Points on a hilly landscape, in no order, each with its height.
From any point a climber steps to the highest of the 2 points nearest to it. It stops when none of these is higher. Distance is the straight distance between rows; heights are no part of it.
z645: [131  90 134  93 102  93  97 123 101  95  83  89  72 111 103 135  90 112
  93  72 121  70 103 136 100 140  86 108 104 115  94 124 103  87]  (h 457)
z972: [110 130  90 127 106 132 105 145 110 124 117 126 128  64 107  63 117  75
  91 130  76  85 104 100 116 121 117 123 122 102 110 113  65 107]  (h 562)
z679: [ 86 113 116 108 113 105  93 126 129 109 122  81 111  99  57 120  90 102
 125  65 121  62  49  75 132  90  93  76 122 107 102  89  67  95]  (h 271)
z192: [120  93 112 123 115  89 105 134  86 128  96  71  99  98 125 134 106 114
 109  97 118  83 107 105  87 162  76 100  90 118  98  94  78 111]  (h 513)
z483: [120 117  98  96  77  85 114  83  82  85 131 109 102  87 102 126 119 105
  97 132  89  43 118  93  99 122  84 120 103  44  78  98  61  73]  (h 495)
z673: [ 80 108  86 107 108 128 113 140 112  75  84 126  96  92 100  91 115 121
 102 110 106 101 103 111 125  97  89 115  87 108  87 112  55 127]  (h 499)
z563: [127 142  98 102 111 118  83 112  90  99 109 138 125  85 129  51 102  55
 104 131  60  91 115  83  72 115 124 100 121 109 107 108  99  99]  (h 494)
z21: [117  89 105 124  57 101  76  78 104 108  87 106 110 131 103 110  87  98
  81 119 123 162 115  72  71 120 118  92 120 106 101 133 122  76]  (h 61)
z909: [124  83 114 106  93 133  74 111  85  63  55  95 144 103  86 100  79  91
  76 118 100  78 105 101  97 110 107  81 115  89  93 100  79  99]  (h 256)
z394: [ 91  78  86  94  89 103 126 104 124  82 100 105  71 129  41 120 120 146
  94  74 132  78  84  94 101  92  69 106  88  78  87  85  69 101]  (h 448)
z506: [108 105 118 107  62 101  85 135  74  66  56 113 137 119 100  94 128  81
  88 110 102  90 127 105 118 120 101  97  90  85 109 125  81 108]  (h 288)
z560: [ 60 109 102 112 118 124  87 117 121 123 132  94  93  92  59 122  66  82
 144  63 122  98  46  99 111  88 101 101 115 132 117 112  71 107]  (h 242)
z83: [ 76  92 112  67  86  73  69  52  99  98  96  71 111 101  90  85  69 102
 108  83 129  86 101 104  61  70 100 113 135 113 127  70 125  69]  (h 48)
z284: [ 68  98  98  80 152  92 131  96  84 104 129  77  96 111  98  82 137 104
  94  69  99 105 109 157 120  79  70 121  69 100  88  52 111 114]  (h 525)
z146: [103  83 104  99 107 163 102  92 107  96 117  84  82  96 119  75 106 107
 103 108  82  93  94  70  73  63 116  82 135  61  86 110 107  71]  (h 258)
z711: [ 77 107 117  75 121  97  92  87 100 121 126  47  90 117 100  75  93  89
 122  72 111  64  74 102  78  52 101 107 135 110 127  82 127  76]  (h 34)
z508: [100 110 116  99  86 148 102  91 113 102 130  95 130 114  96  90 120  92
 101 127  88  98  78  50 108  78 113  60 116  57  75 113  99  83]  (h 308)
z57: [110  88 106  98 106  80 167  69 103 121  96  93  70  84 131 117  76 130
 134  85 123  97 101  85  90  95 109 111 112  93 103  83 148  84]  (h 160)
z889: [101 108  94 137  56 116  83 102  91 118 100 100 115  95 137 102 106  84
 102 145 100 101 112  62  71 130 123 110  89  84 108 125  53 100]  (h 481)
z594: [ 99 106 114  92  85  71 109  55 106  95  78 114  90 110  96  78  80  92
  89  87  77 157 111 105 116  63 113  73  90  96  99 111 181  79]  (h 110)
z782: [ 86 100 103 140  90 114  75 131  96 113 103  88  99  85  87 136  97  84
 116 127 102 130  82  71 112 113 100  84  65 124 113 137  71 140]  (h 123)
z597: [105  87  45 110 114  84 134 143 101  90 103 146  91  57 117 105 138 119
 121 114 117  84  99  92 110 127  95 144  38 110 123 123  78 150]  (h 344)
z245: [112  97  79 125 113  78  67  85 109 142 103  91 107 106 100 129  95 110
 123  87 111 128  91  72  56 126  88  76  81 137  81  83 145 108]  (h 492)
z185: [122  90  78 123  94 104 109  69 120 127 107 128  48 113  76  71 131 108
  75  85  79 144 131 129  96 106 104  99 115  91  77 120 128  92]  (h 346)
z901: [126  87  84 148  78  94  91 111 119 123 124  70  89  95 100 125 116  90
 129 135 113 142  65  56 102  99 122  87  74 104 116 148  94 137]  (h 97)
z353: [115 122 130 121  79 124  92 123 101  91 114  75 146 104 112 103 109  76
  99 128  90  73  82  54 143 113 119  78 111  75 101 115  76  89]  (h 366)
z714: [106 131 121 102  93 128  66 120  80  95 127 132 145 112 123 101 101  63
  96 117  68  67  96  57 100 113 135  93 105  99 106 138 100  76]  (h 429)
z957: [ 91  82  70  84 102  43 113  97  95  97 100 113  91  90  95 122 102  98
  99  91 113 116  94 139  92  96  97 130  54 135 135  96 107 138]  (h 384)
z864: [ 70 131  72  81  93 108  98  79 111  93 112 155  81 125  74  95 124 110
  66 102  72  98 122 133 127  89  76 101  79  76  68 102  85 100]  (h 414)
z729: [ 59 121 120  73  85  95  80 118  57  64  98 120 130  85 125 144  86  91
 114 116  88  89 110 102 119  94  94 113  66  90 104  84  68 112]  (h 177)
z669: [109 108 113  99  97  85  97  88  96 109  89 102  69 117  97 106  93  99
  75  77 109  79 106 169  98 120 107 131 105 118 129 126 114  88]  (h 413)
z472: [ 74  94  47  79  96  53 122 113  93  71 120 130  91  73  90 109 138 101
 110 105 123  76 100 111 119  79 102 152  44 107 146 106  84 157]  (h 358)
z104: [101  99 101  90  55  76 127  60 113  67  67 126 107 107 101  75  61 106
 108 102 111 132 113 100 124  64 115 102 126  85 104 101 153  80]  (h 133)
z849: [114 113 109 122 138 151 114 141  96 131 112  81 100  90 126  94 101  96
  99  97  75 124 105 132 117 141  84  80 114 130  85 119  99 111]  (h 442)
z785: [118  91 100 130 108  68  85 117 106 133  80  79 103  93 108 152  71 103
 110  90 121 100  85  80  62 150  92 103  90 142 104 110 100 119]  (h 572)
z52: [118  98 105  76 112 105  73  63  86  91  78  97 118 122 104  67  96 108
  68  99  84 140 126 108 107  82  97  74 112  79  73  84 171  72]  (h 84)
z719: [115  98 107 116  57  93 108  90  88 101 126 100 100 100 132 118 104  96
 103 146 108  68 114  52  88 115 125 119 102  49  99 121  55  68]  (h 560)
z694: [ 47 125 117 106 124 108  89 133 102  99 128 101 101  77  72 135  63  75
 131  74  88 115  58 110 146  78 106 115  94 136 122 120  93 129]  (h 217)
z470: [ 96  83  94  86 115 163  69  91 106  83  88 119  86  93  97  72  66 113
 108 101  78  85  96  65  54  66 103  65 132  79  83  90  94  92]  (h 222)
z67: [134  73 100 112  90  93 110 112 116 109  68  52 107  99  99 103  73 122
  99  67 134  70  85  75  86  96 112  90 132  85 104  74  90  72]  (h 205)
z111: [ 90  78 122  66 125 102 129 100  98 102 100  52  85  93  95  82  93 117
 115  74 118  84  88 121 105  61 104 102 147  82 120  76 126  97]  (h 20)
z273: [ 94  92  82 107 128  81  85  84 107 121  87 112  88  95 100 104  85 110
 109  88  87 146 101  88  92 102  75  67  80 125  88  83 145 120]  (h 434)
z148: [134  77  91 112  93 110 114  73  80  97 111  53 126  92 141 102 113  97
  86 130 115 100 102  48  56 112  85  74 109  63  81  49  92  71]  (h 462)
z257: [100  89  81  88  87  83 124  79 125 107 113 100  59 100  63  95 131 138
  99  93 115  67 104  96 112  92  78  98  95  57  81  81  91  94]  (h 422)
z331: [ 79  85  97  83 133  73 108  90  85 115  78 105 102  91 119  96  78  98
  93  77  73 161 113 123 102  81  86 101  90 106  95  66 130 116]  (h 456)
z15: [102  94  81 126  66 128  66  95 108 114  76 108  88 113 127 110  73 122
  93 129 115 129 133  97  35 129  92 103 114 112  98 109 102  84]  (h 83)
z663: [ 74 102  99  73 130  60 116  57  95 128 141  86  87  95 121 104 152  92
 100  90  84 128 111 152 113  89  84 104  54  82  91  66 125 105]  (h 479)
z978: [ 95  88  99  93  84 101 106  61 106 106 100 135  66 131  81  97 123 119
  64  94  78 133 139 133 119  87  90  95  82  67  56 105 129  97]  (h 382)
z354: [138  63 119 101  84 107 101 108 108  85  69  66 120  99  77 103  80 116
  74 100 117  56  74  90  99 112 103  80 110  80  92  71  63  78]  (h 228)
z424: [102  99 109  80  97  81  66  70 106  85  76  86 145 112  88  70  81  90
  89  79 105 103 103 108  92  89  85  83 134 100 117  74 148  75]  (h 62)
z942: [101  97 125  59 130  84 139 125  87  75  81  70 119 102  90  52 109  91
 103  77 100  91  82 123 133  76  91 112 133 110 102  58 115 113]  (h 10)
z501: [ 90 112  98  72 124 127  83  88  96  73  77 143  75  75 115  99  46 115
 107 110  77  73  94  87  59  66 110  84 123  99  77  87  96  77]  (h 198)
z998: [ 63 118  91 129 100  98  65 128  90 114 123  88 131  93 100 143  94  80
 122 121 100  99  71  86 119 129  88  89  71 132 116  98  62 138]  (h 141)
z906: [128 111 122 124 118 121  87 120 118 110 117  71  98 122  66 103  98  92
 118  79  96  96  46  91 127  81 101  66 120 110  82 116 116  82]  (h 325)
z236: [111 109 105  79  67  91  64  67  87  97 128  85 136 128  93 111 105  79
  73 132  98  67  99  79  58 105  97  82 116  73  84  83  95  67]  (h 630)
z370: [ 83  84  88 105 103 130  80  84  98 102  82 114  61 103 133 110  56 134
 105  83 117 132 108 101  33 101  86 104 114 127 100  98 134  72]  (h 106)
z461: [ 93  73 121  83 142 101 119  92  91  86  89  94  92 119 107  99  98 119
  92  52  92 173 116 136 121  80  89  78  69  84  76  63 148 108]  (h 516)
z219: [100 109  89  57 149 101 142 135  89  75  74 105 110  81 114  51 118 108
 104  89  73  88 112 124 136  93  94 116 114 102  87  62  90 124]  (h 5)
z213: [119  88  85 145  49  90  91  95  89 108  85  69 123 104 137 101 115  65
  96 144 128 124 103  94  86 123 114 122 100  96 127 118  70  93]  (h 410)
z559: [ 95 137 103  75  90  96  89  84  98 102 130 142  90 103  96 118 103 106
  85 115  70  65 120 109 107 110  97 101  92  80  75 106  83  85]  (h 449)
z126: [ 90 107  97  65 121  87  92  84 102  80  73 136  87  82  90  77  41  96
  96  83  71  83 100  96  98  50 123  89 134  86  99  79 123  72]  (h 178)
z751: [ 88 107  82 104 118  97 100 154  83  75  57 128 105  78 105  70 115  89
  96  89  96 111 109 120 129 107  94 118  58 148 115 124  85 142]  (h 466)
z804: [137  87  99 112  91  89 151  97 117 109  74  80  75  83 124 108  84 132
 109  96 133  74 113  87  98 121 117 108 138  95  93  97 114  84]  (h 181)
z85: [ 72 111  97  65  99  79 100  93 104  84  94 120 105  77  82  92  86 105
 100  92  72  95 101  84 141  50 102  74 100  82  84  71 101 106]  (h 161)
z660: [ 99  91  92  93 115  97 113  65 108 113  88 130  54  99 132  94  62 124
 115  72  92 120 105  91  67  82 126  99 103 108  93  97 162  61]  (h 132)
z919: [124 104 111 112  57  77 124 126  83  75  60  75 106 127 106  89 159  79
 113 110 124  94 105 111 135 122 115 122  63 105 115 137  83 102]  (h 320)
z965: [ 60 109  95 109  86  95  80 137  81  94 111  76 141 103  84 146  98  85
  96 106 129  95  87  90  91 126  66 103  82 116 110  72  36 129]  (h 153)
z777: [114  95 103 150  58 101  77  84 107 124 117  95  99 128  78 109 117  67
  96 127 100 166  80  52  77  97 129  80  95 111 107 151 112 117]  (h 67)
z690: [126 110 134 111 107 143  76  97 113 109 128  72  97 144  75  70 109  66
  85  83 104  93  71 106 103  96 120  74 129 102  85 135 110  69]  (h 402)
z310: [100 111  94 118 142 134 113 126 114 141 126 101  87  78 136  67 110  94
 105 117  65  95 121 117  95 131 111 119 115 126 115 121  84 108]  (h 504)
z199: [ 94 102  89  70  53  62 117  75 110  70  64 138  93  98  83  90  95 120
  85  97  94 110 124  98 121  60 104 109 106  83  95  99 108 104]  (h 148)
z256: [ 66 108 105  87  77 100  74 123  59  68  93  98 150  86 103 120  89  68
 101 127 115  82 107  98  91 106  77 104  90  94 118  63  36 129]  (h 164)
z267: [118 100 120  73 105 121  64  53  94  95 126 110 112 147  89 106 103  90
  81 101  75  67 106  92  56 102 111  83 109  82  69 116 123  55]  (h 594)
z674: [ 81 106  61  81 102  63 130 100 121  97 134 116  92  70  78  98 154  93
 109 119 103  75  85  93 131  87  89 115  72 102 123  81  59 135]  (h 371)
z878: [ 91  78  81 101 121  62 107 102 101 111  82 113  91  77  82 101  74  99
  97  85  94 146 108 156  99  98 112 119  75 162 153 106 124 150]  (h 407)
z133: [ 99 120  88 122 109  94  76  80 110 104 103 143  78 108  59  74  92  92
  80 102  67 120 115 104  96 110 103  79 105 119  90 135 117  89]  (h 303)
z138: [118 113  90  94  91  78  79  73  84  86 100  80 130  91 124 106  90  98
 104 143  97  74 106  52  55 110  85  82 114  91  81  56 102  86]  (h 540)
z828: [116 106  96  95 113 106 110  88 105 138 119  84  88  82 117  75 122  90
  97 116  93 111 107 115  85 101 108 116 118 121 124 111 115 112]  (h 447)
z473: [102  94 107 121 133 116 118 153  90 120  97  90  95  82 129 125 121 121
 106  89  95 115 102 132 109 158  69 106  87 138  96  92  85 141]  (h 473)
z464: [115 104  82  94  91  54 141  79 126 117 131  86  82  86  80 103 142 109
 115  98 102  73  92  95 134  97  94 118  92  96 106  98  85 112]  (h 392)
z281: [132  85 144 100 101 142  89  71 107  92 125  86  92 151  96 112 109  99
  73  89  97  73  79 108  73 115 120  86 127  78  87 152 114  45]  (h 493)
z504: [ 54  86  78  80  93 131 136 135 123  71 101 125  79 118  59 102 117 139
  98  96 136  78  92 104 121  98  75 135  72  80  86 100  46 113]  (h 470)
z877: [ 93  87  92 116 132  76 113 126  97  81  68 129  71  90  73  67  88 105
  96  66  94 130  96 125 123  94  86 108  79 150 119 125 113 132]  (h 437)
z293: [145  92  94 134  63  78 120 116 115 110  89  80 111 114 110  99 139  86
  98 120 128 103 102 106 126 123 128 118  93  92 130 121  79 112]  (h 355)
z211: [ 98  68 121  82 153 117 112  94  80  99 109  65 106 117 103 101 114 114
 109  59 103 121 115 137 128  73  89  98  67  66  67  42 127 122]  (h 583)
z439: [102 102 102  94  85 104  99  81 101 118  94  97  79  91 131  81  95  95
  87 113 103 102 144 145  71  90 109 135 132 112 121 101 117  79]  (h 400)
z175: [ 51 132 129  89 101 118  83 122  91  79 111 123 112  64  96 130  51 105
 118  91  94  76  88  85 138  99 107 106  85 111 110 114  75 102]  (h 195)

Where does a climber stop that starts at each point below?
z965 -> z236
z370 -> z719
z424 -> z972
z472 -> z673
z597 -> z673
z679 -> z236
z506 -> z719
z185 -> z719
